Points on a hilly landscape, in no order, each with its height.
A climber steps from a point to the highest of its 2 nearest points, and stops where none of them is higher. Distance is the straight distance between rows; heights are no part of it.
Z326 height 3.34: [141 120 140 160 121 167 105 128 140 173 116 108 130 137 110 105  83 156
 104 141 134 128 152 151 145  69  92 200 107 188 113  95 146 120 121  81
  81 104  99  80 114 145 174 186 140 172 105 109 126 107 120 108 189 150]
Z208 height 2.53: [ 68 121  92 103 123 169 141 126 145 150 132 117  65 109 120 123 163  61
 155 141 181 141  92 119 136 125 140 114 142  36 145 158 138 171 127 108
 144 115 142 151 118 138  81  83 109 119 143 138  89  91 145 123  86 131]
Z613 height 5.09: [113 130 131 123  84 110 155 125 129 119 104 100 102 125 161 163 167  89
 141 116 130 103  81 140 117 117 137  92 114 112 131 176  98 126 108 137
 180 142 107 124 148 158  94 111 151 126  71 137 154 158 126 146  98  87]
Z677 height 4.19: [157  82 140  91 149  81 145 104 140 102 147 127 177 225  81 147  97 122
 160 136  57 129 103 152 135 199 185  86 138 149 113 186 114 102 136 128
 148 141 136 106 123 126 110 102  94 134 146 122 173 130 114 190 143 138]
Z24 height 0.59: [131 116 190 130 158  99 175 135 127 131  98 112 106 124 122 109 131 137
 150 126 135 152 138 115 115  94 165 154 119 118 112  89 102 142 128 114
 139 128 171 140 168 100  99 142  89 103 115 108  63 134 177 146 120 212]
Z774 height 0.41: [135 128 161 138 145 112 171 157 123 146  97 109 101 109 148 118 151 124
 154 110 162 150 146  95 101  70 143 171 108 100 150  96 102 113 133 126
 153 128 157 168 191 117  59 123 102  83 118 125  81 128 189 139  80 165]
Z269 height 4.76: [185 165  96 100 125  98 113 129  87  87 135 164 203 140 163 143 156 140
 139 102 102 121 127 102 105 166 121 113 156 181 135 142 108  85 115 171
 130 157 106 161 115 161 143 101 167  83 159 144 178 143 103 109 124  77]
Z891 height 4.82: [134 100 129 104 173 119 110 141 147 144 136 155 101 113 121 150 135 144
 149 130 165 140 130 114 144 118 167 184  95  99 162 136 136 112 142 117
  87 127 136 133 140 148 109 151 100 139 125 141 137 128 131 156 140 119]
Z806 height 3.48: [129 137 107 125 114 126 122 121 146 132  77  99 182 122 135 165 144 122
 126  93 168 119 118 114 116  85 136 164 127 154 115 160  80  72  96 118
  99 142 118 166 164 177 145 169 151 171  65 127 173 123 135 121 144 156]
Z899 height 2.80: [ 64 111 100 106 154 160 124 100 141 144 115 115  82 116 117 154 150  97
 162 156 165 127  99 126 135 117 163 113 147  53 158 176 124 179 127 115
 122 134 161 125  95 149 123  93 110 152 133 138 107 124 112 154 118 161]
Z53 height 2.71: [137 146  88 121 104 119 129 114 136 130  77  98 180 116 106 169 159 100
 132 129 118 120 107 124 105 141 135  86 184 165  86 176  87  89 127 169
 156 132 119 120 143 144 192 158 164 178  40 151 184 157  96 121 135 144]
Z274 height 5.19: [126  86 146 117 105 133 142 103 132 120 124 112 134 167 102 137 127 100
 146 135 105 135 107 111 144 129 169 130 151 117 104 177  96 112 115 105
 134 128 135 123 146 149 110 120 130 128 117 127 147 131 108 160 115 132]
Z585 height 3.06: [123 157 120 146 101 119 134 116 128 127  71  94 155 108 147 158 164 124
 120 117 141 102 126 125 104  91 117 104 130 162 100 150  95 105 104 137
 137 142 116 121 148 174 181 174 167 174  52 135 166 158 114 116 151 151]
Z834 height 4.43: [161 139  59  92 171 136 107 132 100 158 125 187 128  92  87 156 148 134
 117 130 171 145 129 125 151 188 164 148 167 156 123 159 160 108 157 157
  83 113 107 125  99 148 187 148 139 158 143 167 174 121  90 105 130  82]
Z904 height 5.24: [151 131 127 127  97  82 152 129 106 108 124 121 126 151 160 152 157 112
 128 110  78 106  89 147 113 158 135  67 129 153 122 174 111 112 118 167
 175 137 111 117 128 146 118 101 136 108 104 148 165 162 130 131 105  73]
Z479 height 3.70: [117  87 153 107 128 154 123 109 139 127 169 129 119 161  67 111  88 131
 138 146 102 161 128 149 148 131 156 180 150 113 131 129 120 131 119  81
 116 107 118 131 106 113 116  95  88 120 161 118  75 101 111 124 134 168]
Z14 height 5.06: [137 124 148 168 161 102 114 170 168 105 175 111  82 174 185  80 127 138
 137 143  92 100 120 197 112 129 116 112  32  87 173 121 160 113 156 128
 144 119 119 103 142 140  45 140 101  98 150 129 127 107 192 163 123  62]
Z187 height 4.78: [110  93 183 162 109 142 129 125 179 141 174  96  94 190  76  95  79 126
 142 164 107 127 125 150 144  86 130 201  70 135 127 112 115 146 103  45
 129 107 107 113 128 106  98 162 121 156  90  72  90 121 139 169 147 182]
Z262 height 1.15: [141 133 147 173 122 158  92 147 133 133 149 101 126 100 182  82 106 150
 118 147 135 150 170 112 153  73  98 192  96 134 147  79 134 127 122 115
  83 121 136 134 136 152 123 142 134  69 147 124 107 132 138 120 160 167]
Z338 height 3.50: [156 165  68 127 148 138  81 143  76 114 175 207 146  91 116 105 127 167
  98 113 138 132 157 109 141 201 119 123 161 119 145 127 175 130 134 159
  95 133 100 141  89 135 153  96 152 111 209 151 135 120  84  89 111  62]
Z393 height 2.25: [ 84 149  70 127  99 203 138 124 135 139 141  99  85 116 145 132 161  62
 137 139 194 136 113  89 118  90 107 138 124  35 182 169 126 125 118 100
 164 125 100 153 115 169  60  77 136 120 151 136 125  89 133 118  83  81]
Z802 height 4.14: [ 92 133 194 106  93 143 127 100 155 150 143 126  75  87  68 150  82 132
 138 137 170 147 129 140 126 143 128 154 148  71 124 111 135 185 115  69
 140 102 119 127 119  53 139 142 114 157 107 106  65 119 119 138 118 174]
Z492 height 3.76: [134 112 110  96 151 116 140  94 129  91 135 122 203 192 107 157 129 117
 162 163  41 127  93 144 119 184 167  62 178 145 128 192  96 121 126 149
 151 133 144  97 105 127 154  73 113 150 145 128 187 134  84 181 155 159]
Z699 height 3.49: [104 135 173 174 123 156 141 152 178 144 167  96  86 121 110 102 127  97
 171 173 157 167 154 102 118  56 111 214  69  62 167  87 113 142 119  65
 138  99 120 157 163 105  60 134 121 120 103 104  74 112 171 167  93 174]
Z436 height 5.74: [106 114 175 153  84 138 147 129 154 123 147  90 120 174  98  89 112 110
 144 147 103 104 121 135 132  89 118 134  98 127 120 117 113 147 124  80
 161 101 106 139 162 115  93 155 143 128  89  84 101 109 160 150 127 125]
Z829 height 5.14: [135 115 144  90 109 135 166 118 103 151 121 127 123 161  56  99  97 104
 125 113 151 156 118 133 151 130 139 160 169 161 109 113 103 146 101 125
 147 112 107 183 130 100 112 109 123 114 123 121  28  95 171  82 107 179]
Z517 height 3.77: [ 91 113 109 115 115 125 124  98 116 103 135 140 121 135 150 118 149 100
 121 131 101 121  90 156 123 157 133  54 175 118 116 147 132 168 131 139
 154 134 150 125  80 137 139  58 124 129 145 141  97 132 113  93 112 140]
Z505 height 3.41: [134 133 104 124 152 114 134 100 127  94  96 116 199 159 110 166 160  99
 155 182  54 119  73 138 113 166 147  63 184 153 117 190  91 124 124 162
 156 121 142  94 108 134 191  82 137 186  83 139 185 160  68 161 160 168]
Z984 height 6.86: [104 119 159 145  96 129 143 150 173 121 178 101 102 187 131  97 125 100
 163 143 122 116 111 155 123  87 113 159  69  82 170 137 108 124 115  80
 171 110  99 151 156 132  60 116 127 116 109 105  91 112 171 149 109 103]
Z93 height 2.00: [139 105 180 136 112 133 147 124 130 105 134 129 159 128 106  93  93 127
 104 125  67 135 163 138 115 146 114  78 158 114  69  66 146 145 148 120
 135 125 167  93 152  34 130 135 107 108 131 115 100 126 133 124 138 133]
Z405 height 5.97: [ 98 144 108 122 136 121 141 144  98 144 124 159  71  78 159 124 148 134
  95  84 168 155 124 101 167 130 137 142 132  95 147 124 137 157 108 138
 119 131 137 161 105 142 117  97 111 107 178 154  88 123 139  84  83 131]
Z382 height 5.37: [129 123 132 143 156 119 122 168 137 137 157 146  83 113 150 117 147 138
 141 122 152 132 127 134 131 109 140 162  83  81 180 126 151 117 147 134
 120 112 123 132 152 131  76 136 109 103 138 129 108 120 156 130 115  74]
Z411 height 0.95: [163 116 173 151 150 128  90 137 111 121 175 145 128 120 179  96 108 160
 133 135 111 160 157 117 165 136 108 184  91 157 122  92 150 127 122 114
  69 133 131 123 121 158 128 134 127  67 183 127 124 143 113 135 150 154]
Z537 height 1.45: [102 157 115 176 107 179 100 123 131 120 119 103 136  98 167  72 127 157
  83 129 150 104 171 125 124  62  85 144 123 126 152  81 141 128 140 120
 114 120 137 141 118 142 139 141 174 100 142 123 111 121 129  90 139 131]
Z150 height 4.44: [149  69 134  95 157 119 158 113 119 152  89 128 143 166  62 131 117 108
 127 132 120 148  97 137 164 163 164 138 163 197  54 157 126  99 140 128
 111 133 155  96 131 122 159 142 105 176  84 127 137 147 122 139 137 169]
Z675 height 3.91: [119  82 118 108 144 138 140 100 127 148  79 102 136 132  69 153 129  95
 141 151 121 122  89 133 147 149 164  99 180 138  58 180 111 151 120 124
 125 134 174  95 136 112 180 140 130 170  62 138 141 153  98 174 129 199]
Z397 height 2.62: [ 79 134 154 159  81 144 150 105 111 106 129 107 124 163 137  68 130 105
 113 138  78  93 104 135 114  98  72  60 119 142  66 101 134 207 121  78
 185 130 146 114 100 111 126 102 149 136 140  82  68  95 146 111 134 168]
Z71 height 3.64: [ 89 117 167  94  89 147 108  91 163 131 157 110 112 113  60 163  88 124
 149 152 143 120 111 153 122 159 131 121 157  61 143 160 123 176 114  84
 144 109 109 110 119  71 146 129 120 178  97 102  87 122  88 160 133 135]
Z772 height 1.30: [151 197  55 141 160 112  79 140 106 113 117 151 161  65 185 139 161 185
 107  97 191 104 153 107 120 148  98 151 109 149 162 140 138  83 131 172
  95 153 103 175 115 185 167 169 192 117 164 142 188 149 101  89 126 105]
Z896 height 3.05: [131 159  73 130 125 119 128 107 125 103  82 116 198 127 131 161 179  96
 143 166  86 115 108 109  84 145 139  53 196 160 115 167  93 109 135 184
 162 133 146 116 123 143 197 100 157 159  65 148 185 159  96 133 141 166]
Z745 height 0.78: [139 106 197 137 141  94 164 139 113 126  99 125  84 112 146 137 144 141
 126 102 125 151 143 100 138 112 151 137 110 139  84 106 122 131 123 123
 116 145 157 116 164 126 111 161  98  99 117 128 113 156 144 143 130 175]
Z997 height 2.88: [158 127 136 132 150  90 135 166 120 102 116 121 176 178 161 110 102 143
 109 114  53 106 147 124 104 123 119  61 120 183 104  80 136  96 166 174
 138 124 159 121 176  73 111 152 122  78 125 126 180 125 182 147 119  67]
Z898 height 3.71: [112 137 122 149  88 146 101  85 130  68 150 151 192 132 174  92 132 124
  88 126  65 138 161 122  97 160  94  51 171 101 125 109 134 134 133 134
 141 147 154 114  94 113 135  63 151 108 173 125 142 137  88 103 109 115]
Z361 height 4.91: [158 120  70  85 200 114  94 147 120 157 102 175 110  92  96 176 158 141
 133 129 184 125 111 126 145 149 167 148 111 154 122 144 160 118 160 160
  62 126 128 125 115 157 186 168 120 188 100 147 168 123 113 124 147 105]
Z26 height 2.52: [ 67 136 104 124 142 169 106  75 147 139  94 107  96  68 125 146 139 105
 146 157 181 113 131 109 115 110 139 108 153  33 148 135 120 163 154 118
 122 136 161 115 125 113 141 111 146 160  98 128 120 136 111 154 127 144]
Z908 height 2.90: [123 127  66  88 132 154 112 126 119  98 182 166 166 145 114 102 130 126
 127 160  96 136 138 117 106 151 146  94 168 115 175 123 141 138 153 153
 124 122 144 132  91 129 130  57 106  99 204 143 125  83 118 110 136  88]
Z242 height 4.28: [132  96 164 145 118 143 153 121 166 143 128 122 111 130 107 151 109 105
 159 129 165 183 142  64 146  84 175 222 108  77 138 136  87 104 101  91
 117 116 138 142 179 135  67 146 118 134 114 110 150 118 129 179 103 187]
Z299 height 4.96: [169  81 138  87 165  91 138 135 107 149 103 158 123 155  87 137 134 135
 122 110 134 148 108 129 163 150 170 160 126 204  93 148 129  86 139 131
  89 135 124 130 132 146 144 144 103 147 115 132 134 134 136 127 144 138]
Z848 height 0.97: [164 179 112 144 170  81  77 149 137 100 157 162 221 126 174 157 137 162
 124 160  80 100 142 139 115 157  93  60 119 176 166  76 169 115 167 191
 105 120 105 128 110  95 175 123 163 142 132 127 200 143  95 135 161  62]
Z631 height 2.27: [ 77 125 152 151 142 113 195 154 137 191  60 122  56 136 136 175 151 136
 113 101 178 110 114 147 156  62 142 146  58 144 118  93 135 196 105 116
 102 142 124 126 131 141 150 177  90 185  87 119  99 131 173 140 147 184]
Z916 height 3.14: [ 71  92 142  76 145 145 152  93 140 142 135 113  91 141  87 179 106 114
 170 143 160 141  76 135 161 152 173 135 154  80 138 196 118 179  92 109
 132 122 164 132  87 138 123  98  68 145 156 129 107 131 103 180 113 214]
Z639 height 0.65: [217 119 126 101 180  88  96 142 110 106 175 174 154 153 149 122 132 156
 190 121 120 119 126  98 138 185 132 151 106 180 120 109 150  95 138 135
  97 156 126 155 149 133 118 127 140  63 192 120 177 127 124 163 133  91]
Z543 height 5.20: [103 119 101 101 133 143 143 139 138 168 124 110 123 143  90 123 129 116
 153 126 170 151 123 116 141  73 165 209 120 127 178 127 101 124 107 107
  99 123 122 192 125 135 112 109 101 120 137 130  68  91 167 122 124 191]
Z664 height 2.10: [ 69 135 156 157  80 138 118 123 153  85 146 100 147 164 143  74 125 103
 119 151  65  96 111 149  93 120  64  16 127  88 100  89 132 181 130  89
 174 128 148 117 120  68 123  86 127 136 139  81  95  99 145 129 130 126]
Z276 height 4.64: [133  79 144 136 127 134 162 130 148 144  94 115  97 160  90 115 128  96
 143 123 139 143 118  90 151  93 186 188 121 111 105 142 101 110 127  96
 123 110 143 151 172 134  74 145 124 125  87 122 139 118 147 164 103 155]
Z285 height 1.41: [135 124 135 133  87 133 177 112  92 130  90  89 143 122 110 135 127 105
 106 113  94 108 145 102 103 127 115  57 177 183  27 117 122 134 130 153
 165 170 152  78 151 100 178 171 147 139  76 122 132 159 122 121 130 163]
Z704 height 0.80: [195 130 147 126 160 112  81 144 105 112 196 172 144 124 163 123 116 161
 175 130 135 154 138  96 163 171 111 199  83 156 137 102 149 115 107 124
  70 146 111 159 126 164 119 122 136  55 214 119 156 141 106 152 137 126]
Z162 height 4.20: [121 141  65 119 125 139 119 156 145 151 130 123 150 130 134 161 137 129
 141 103 192 132 117 101 139  58 138 224  89 130 194 154 100  80  91 122
  76 133  90 189 132 201 105 130 125 131 127 140 150  99 144 117 130 125]
Z134 height 3.46: [173 138 184 135 134 121 107 151 121 170 131 167  83  78 106 138  63 184
  86 123 196 192 173 141 168 163 105 224 106 164 142  82 158  98 110 122
  60 104  94  90 142 116 172 177 119 149 139 123 125 138 115 120 151 135]
Z233 height 5.78: [116 110 134 108  74 123 165 105 132 120 107  94 142 147 102 145 137  74
 156 123 143 122 100  97 129 130 152 114 145 109 111 194  67 119  95 117
 176 140 123 144 175 137 101 117 160 129  74 107 137 132 130 177  99 135]
Z816 height 2.65: [119 121 168 137 149 115 178 154 126 190  78 140  58 113 101 160 119 152
  90 102 195 149 129 139 178 100 145 184  92 174 103  89 143 154 117 119
  91 113 129 107 138 122 162 189  72 186  85 130 109 127 149 119 140 166]
Z380 height 4.36: [115 114 118 144 186 126 109 147 165 173 114 124  84 114 128 142 125 150
 135 138 169 129 139 140 146  65 155 206  58 113 167 105 144 128 128 117
  53 118 127 129 128 143 136 165  94 164 106 127 116 112 159 138 162 157]
Z752 height 3.51: [100  81 147  84 151 146 143  91 130 140 107 115 110 123  78 180 107 125
 149 140 147 142 103 122 162 158 179 139 171  92  90 188 109 156 113 114
 114 130 176 102 124 115 161 134  90 156 102 135 140 159  81 186 117 205]
Z753 height 1.58: [147 189  75 157 162 133  53 158 135 101 117 129 175  82 190 133 156 176
 110 127 174  89 152 121  98 116  80 124 106 139 180 114 148  81 157 190
 108 136 134 152 132 157 153 164 195 109 131 131 177 145 122  98 150  83]
Z184 height 4.37: [126 155 124 151  87 133 136  95  91 127 110 142 150  85 134 124 124 138
  68 106 116 123 148 150 126 159  89  80 176 176  92 121 143 137 133 154
 159 139 112  99  89 122 185 142 154 161 130 153 122 160  83  67 143 130]
Z795 height 5.73: [136 151 126 107  77 131 129 107 106 107 123 112 160 120 141 132 121 121
 127  94 158 137 144  95 127 121 118 136 155 118 153 146  83  96 101 132
 159 147 112 168 153 155 102 111 162  80 138 136 120 140 129  98 113 101]
Z736 height 3.18: [ 70 126 139 134  92 134 127 106 116 115 144 122  96 138 127  85 132 102
 118 130 111 117  90 160 124 129  99  85 135 110 100 120 136 195 112  89
 154 126 131 143  75 120 128  78 122 135 149 115  33  95 134  78 108 172]
Z824 height 6.07: [163 120 117 108 170  96 120 174 121 128 167 163  96 118 172 131 154 141
 177 116 150 114 122 106 101 139 140 144  79  88 180 155 147 105 158 148
 151 141 139 152 171 137  53 113 108  80 163 146 147 125 169 155 104  54]
Z534 height 4.42: [115 135  94 148  98 124 131 101 107  80 112 152 159 144 181  98 155 109
  75 120  60 116 101 126 102 156  97  41 179 150 103 128 128 152 136 170
 181 137 149 122  78 128 134  45 152 119 148 141 126 143 118  77  90 119]
Z126 height 3.33: [126  98  94  83 148 150 129 125 116 125 171 148 139 171  70 103 111 117
 138 153 108 151 113 136 136 147 177 147 157 128 132 143 127 131 143 123
 120 107 135 129  99 136 113  90  85 109 179 142 102  93 118 122 133 136]
Z142 height 4.70: [ 89 145 182 141 120 141 133 127 140 148 125 125  52  61 123 117 110 134
 123 125 162 155 149 133 132 115 120 158 120  61 118  82 149 189 130  83
 131  96 137 121 118  72 130 154 106 137 126 120  63 112 135 115 113 174]
Z522 height 2.73: [ 89 112 103 111 128 132 145 136 129 149  95 107 127 145 100 118 143  89
 130 158 126  87  93 158 116 108 142  44 154 131 107 120 130 170 167 154
 181 117 163 127 153  86 128 128 133 146  54 149  93 126 173 139 117 130]
Z178 height 2.22: [104 157  90 124 129 164  85  84 158 144 110 110 131  50 135 154 116 138
 125 149 177 113 171 137  98 112 137 131 149  54 174 125 125 126 160 144
 116 134 130 108 124 118 158 147 161 168 104 133 139 133  97 128 162 114]
Z130 height 3.20: [124 135 120 140 131 135 100 106 141  75 163 139 178 128 190 117 148 126
 136 152  70 120 146 111  94 141 109  54 139  89 153 121 137 109 160 150
 124 143 154 110 120 115 122  81 142  91 158 126 184 146 103 157 129  78]
Z199 height 5.82: [119 115 148 149 117 102 136 146 167 106 170 103  93 182 166 102 130 115
 166 135  93 108  98 186 103 121 127 122  53  77 179 156 121 100 124 111
 169 127 105 130 131 153  32 105 100 107 138 122 124 113 182 160 111  70]
Z370 height 3.92: [145 103 134 161 165 137  91 161 169 163 154 120 103 150 124  98 105 147
 123 153 133 130 140 168 153  67 128 214  53 168 157  99 151 110 126 107
  64 112 115 102 120 146 141 179 103 153 112 108 114 116 149 133 181 138]
Z768 height 4.63: [172  74 164  97 119 109 148 115 148 102 160 137 159 210  84 142 105 115
 154 127  78 150 113 129 138 189 182 149 136 138 110 192 108  93 108 115
 133 129 117 116 137 146  85 125 112 117 150 102 173 133  99 171 126 116]
Z466 height 4.07: [189 146 104 116 141  99 121 125  67 107  85 142 205 164 155 126 143 142
 107  90  84 124 125 116 123 134  98 116 146 235  85 126 105  72 116 177
 125 163 112 149 116 162 171 131 166 111 131 136 151 145 115  78 139 122]
Z172 height 4.93: [130 175 115 134  77 154 108 145 102 126 158 138 134  96 116 126  93 143
 101  79 166 139 166 122 161 129  88 176 133  96 178 136 102 105  75 123
 148 128  68 168 136 166  96 109 158  88 173 152 101 133 125  70 106  89]
Z28 height 3.04: [138 116 209 114 162 105 133 137 143 174 105 150  66  91 112 167  89 182
 107 135 195 170 150 153 150 128 126 212  81 159 140  70 153 134 122 110
  76 115 128  84 136  98 173 179  74 172 106 113 113 144 138 139 155 166]
Z820 height 1.62: [123 110 175 149  97 137 147 104 113  94 140 150 147 115 134  96 110 137
  88 109  58 130 153 134 117 167  90  50 172 128  54  94 158 168 133 118
 137 149 167  72 108  65 152 119 111 129 160 120 100 150  99  96 134 149]
Z909 height 6.80: [127 160  97 128 113 125 149 155  87 131 116 142  96  84 179 129 152 125
 104  64 190 147 128  68 141 105 110 163 115  93 169 135 107 112  94 141
 147 150 134 182 147 151  66  87 126  57 178 155 113 140 163  95  68 118]
Z989 height 3.83: [117 145 103 134 104 134 124 130 149 165  91 104 153 123 124 151 117 137
 106  87 190 138 137 112 152  76 129 219 104 152 144 135  90  84  81 105
  76 128  88 186 144 178 144 166 137 166  91 126 156 109 144 109 142 167]
Z341 height 3.40: [173 137 114 131 142  90 146 151  83 116 107 137 170 176 163 111 138 149
  98 103  54 103 123 116 109 127  99  72 135 222  89 107 137  96 148 181
 141 135 137 116 128 114 139 142 150  99 133 137 174 134 145 105 126  75]
Z235 height 5.39: [191 149  78  77 131  98 136 146  82 117 140 159 143 129 159 166 168 117
 181  96 139 121  99  75  98 169 142 133 135 160 148 183 113  92 109 173
 140 162 117 165 122 179  97 101 155  74 161 158 204 132 120 138  94  52]
Z171 height 3.02: [154 142  88 107 127 151  83 140 123  91 211 191 183 124 120 115 124 143
 128 134  96 143 167 110 106 177 114 106 149  98 171 112 161 131 136 144
 101 130 115 138  97 123 113  74 122  83 228 141 144  98  90 113 135  57]
Z656 height 7.05: [157 128  91  98 132 116 141 148 120 115 135 136  98 149 182 123 151 109
 176 118 123 105  96 115  76 148 134 111 110  91 172 180 125 101 145 146
 172 140 155 146 135 147  32  65  97  73 179 149 174 103 177 158  88  44]
Z331 height 4.31: [126 128 129 174 154 128  98 158 147  97 170 121 114 170 199  67 127 143
 119 148  54 109 129 165 112 122  89  81  80 108 153  99 166 126 158 135
 124 113 128 105 117 136  87 109 124  84 177 110 138 101 152 134 131  60]
Z624 height 1.92: [ 84 111 190 163 134 123 187 151 156 155 102 111  42 149 131 133 146 126
 129 132 141  99 112 156 143  78 149 139  50 111 113 114 144 187 114  92
 141 123 124 119 144 145  95 179 100 163  94 100  95 131 170 156 137 146]
Z115 height 3.72: [106 132 123 150 140 123 110 144 157  81 143 114 134 158 192  98 134 118
 110 153  65 105 128 145  92 127  96  36 109  84 156  94 149 123 163 141
 147 122 155 116 134  95  80  84 121  99 147 117 163 119 166 148 108  49]
Z906 height 3.68: [115 174 142 150  77 144 115  65 115 131 119 118 142  77 140 150 107 152
  92 107 137 132 175 161 131 165  95 129 156 133 114 128 130 128 111 116
 142 135  92 111  94 134 194 159 172 163 133 146 134 160  58  87 148 148]
Z340 height 1.91: [114 172  84 154 143 153  80 118 148 115 105 117 155  68 169 142 144 150
 108 132 171  96 174 134  94 106 101 106 127  91 176 116 140 100 171 164
 120 130 127 119 128 137 149 165 181 143 112 130 151 145 112 103 155  87]
Z823 height 4.65: [125 111  58  77 141 139 132 144 138 140 132 115 158 151 107 127 150 117
 162 133 154 125 105 117 108  80 159 167 126 143 197 166 104  99 123 128
 117 128 127 178 123 184 102  96 109 116 148 142 126  93 155 127 136 135]
Z169 height 2.84: [151 113 124 150 153 152 114 123 120 149 108 137 152 136 117 107 120 145
 109 139  96 131 142 145 151 107 115 158 131 170  95 117 152 104 154 103
  81 114 120  84 109 143 179 165 141 169 114 138 163 120  99 107 167 110]
Z873 height 4.32: [152 171 114 137 119 141  79 151 117 141 161 148 149  80 131 124  98 178
 103 113 186 147 178 127 152 136 105 193 115 119 182 124 131  92 110 143
 103 124  83 149 136 161 140 150 156 106 172 142 130 128 114  95 139 100]
Z156 height 3.96: [166 166  81 113 151 123  91 133  88 126 154 196 166  93 106 138 140 161
 118 127 134 130 157 121 137 204 122 129 155 156 129 129 169 108 151 156
  97 126  87 127 102 126 186 135 160 139 167 150 179 134  73 102 136  63]
Z72 height 3.88: [ 93 134 194 183 109 140 154 121 166 156 132  96  76 107 113 143  99 121
 149 146 171 164 147  85 150  60 138 217  75  73 139  93 106 159 101  68
 116 104 120 153 152 116  88 151 128 139  93  94 113 119 148 170 101 195]
Z603 height 3.22: [100 118 101 133 145 124 128 119 119 132 100 120 124 131 129 130 159 116
 112 156 107  94  90 159 128 120 138  53 162 138 115 141 142 164 164 153
 153 120 143 101  95 121 159 110 127 173  86 139 111 134 120 108 150 122]
Z418 height 4.79: [143 141 141 128  83 128 160 125  92 102  85  95 144 125 147 105 129 121
  96  80 124 116 150  92 109 118 100  91 167 155  95 113  88 112 109 167
 174 154 132 159 167 112 103 137 166  54 123 124 101 143 156  91  95 121]
Z711 height 2.46: [166 114 177 137 129 109 149 158 130 109 127 119 181 158 138  99  88 140
 111 127  66 130 179 133 118 119 111  75 128 172 104  56 140 119 160 159
 140 128 160  97 178  60 115 167 114  90 132  98 124 131 171 136 155 109]
Z229 height 1.24: [175 163  97 139 184 101  54 165 141  96 163 152 193 110 201 125 144 172
 155 149 133  82 141 111 104 149  81  90 100 151 172  85 172 111 173 181
 101 146 145 153 134 121 146 133 180  95 154 118 191 140 121 144 147  57]
Z851 height 3.86: [153 157 146 147 103 146  98 127 137 170 140 137 117  80 115 129  67 178
  88 113 190 169 188 148 164 150 101 226 114 132 161  96 130  90  97 122
  84 102  74 125 143 137 160 179 150 132 147 144 128 128 116  98 147 126]
Z523 height 2.24: [ 96 124 123 126 129 132 182 159 130 145 106 105 133 152  91 109 128  98
 122 159  90  80 109 161 112 106 118  30 146 172  60  89 150 192 164 139
 193 126 165  83 142  66 145 154 112 174  78 126 104 121 180 131 141 132]
Z810 height 1.02: [130 128 178 155  90 128 189 130 104 135  82 111  94 103 134 128 138 121
 101  90 128 124 160  95 130 104 128 110 144 161  42 104 126 152 117 125
 148 146 147 101 165 121 141 184 119 113 109 120 115 156 137 118 123 165]
Z598 height 5.61: [172  99 110  97 204  67 116 136 112 144 116 164 104 136 115 162 159 148
 151 128 127 107  92 144 137 175 154 117 101 195  83 137 165 108 164 141
  94 153 134 113 123 141 173 149 107 161 116 143 168 155 122 141 160 120]
Z30 height 1.80: [132 106 137 133 112 133 188 139 118 146  90  93 139 148  88 127 122 105
 118 135  91  98 119 132 129 108 116  53 155 198  30 120 134 161 147 134
 180 140 150  63 157  83 162 181 123 180  68 115 129 134 145 138 150 145]
Z250 height 5.27: [136 160  89 148 104 130 132 116  85 109 114 158 161 122 146 115 160 111
  78 112  83 125 130 134 125 179 105  67 198 154  98 139 143 124 140 177
 159 131 113 122  83 133 165  99 165 127 131 172 145 157  82  68  98  94]
Z7 height 3.12: [114 140 154 129  92 152 109  77 126 132 130 130 112  71 100 174  99 141
  93 114 134 135 147 172 125 195 115 104 180  92 118 147 158 152 130 112
 126 116  90  81  81  92 175 124 134 181 127 139 115 140  48  99 138 118]
Z885 height 5.34: [ 93 149 154 155 142 128 130 160 126 139 134 152  44  66 152 105 140 145
  90  99 155 163 144 122 154 109 120 155 111  65 146  90 152 161 121 110
 109 113 140 141 116 112 116 127 100 117 166 133  56 117 153  86  98 142]
Z665 height 5.95: [109 139 140 116 102 131 150 114 114 165 102 110 123 134  84 110 106 130
 127 116 169 130 129 128 146  89 129 192 131 159 135  96 105 142 106 100
 126 117 108 183 132 109 135 138 131 138 111 120  39  99 171  93 128 190]
Z796 height 6.08: [173 138  88  96 124  72 134 142 101 100 135 143 115 140 186 155 170 111
 177 117  96 107  79 133  83 187 143  77 115 138 147 181 121 110 130 177
 173 143 125 142 116 156  74  77 124  83 158 150 203 134 137 158  90  34]
Z158 height 4.13: [110 100 160 147 129 152 106 118 162 121 203 101  84 165  85  94  82 138
 137 162  89 161 142 170 141 111 126 193  95 116 130 108 120 140 108  57
 115 103 104 106  96  99 115 118  79 107 152  93  64 114 121 142 143 184]
Z358 height 3.11: [ 92 120 151 126  96 138 118  93 150 125 139 123 132 110  78 173 107 118
 116 150 107 112 111 176 117 189 118  50 180  81 109 158 148 176 133 121
 144 106 105  85  90  62 166 115 127 191  95 123 112 128  66 135 138 120]

For each start below, name the point where the climber stops.
Z896: Z233
Z171: Z598
Z93: Z656
Z916: Z598
Z285: Z250
Z806: Z665
Z908: Z984
Z71: Z909
Z704: Z899
Z130: Z984
Z229: Z899
Z631: Z795
Z326: Z656

Call two points neighbours if one is among the 2 nearest of the other. Go from one point of each pair to the other, from neighbour to neighbour, staying as high as possible. Name the lowest point that can't be avoided.
Z250 / Z598: Z908
Z795 / Z984: Z358
Z984 / Z250: Z130
Z233 / Z984: Z699
Z233 / Z656: Z613

For each start below, name every point that the climber comes to, in order.
Z358: Z71 > Z802 > Z142 > Z885 > Z405 > Z909
Z774: Z745 > Z810 > Z285 > Z30 > Z523 > Z522 > Z603 > Z517 > Z534 > Z250
Z24: Z745 > Z810 > Z285 > Z30 > Z523 > Z522 > Z603 > Z517 > Z534 > Z250
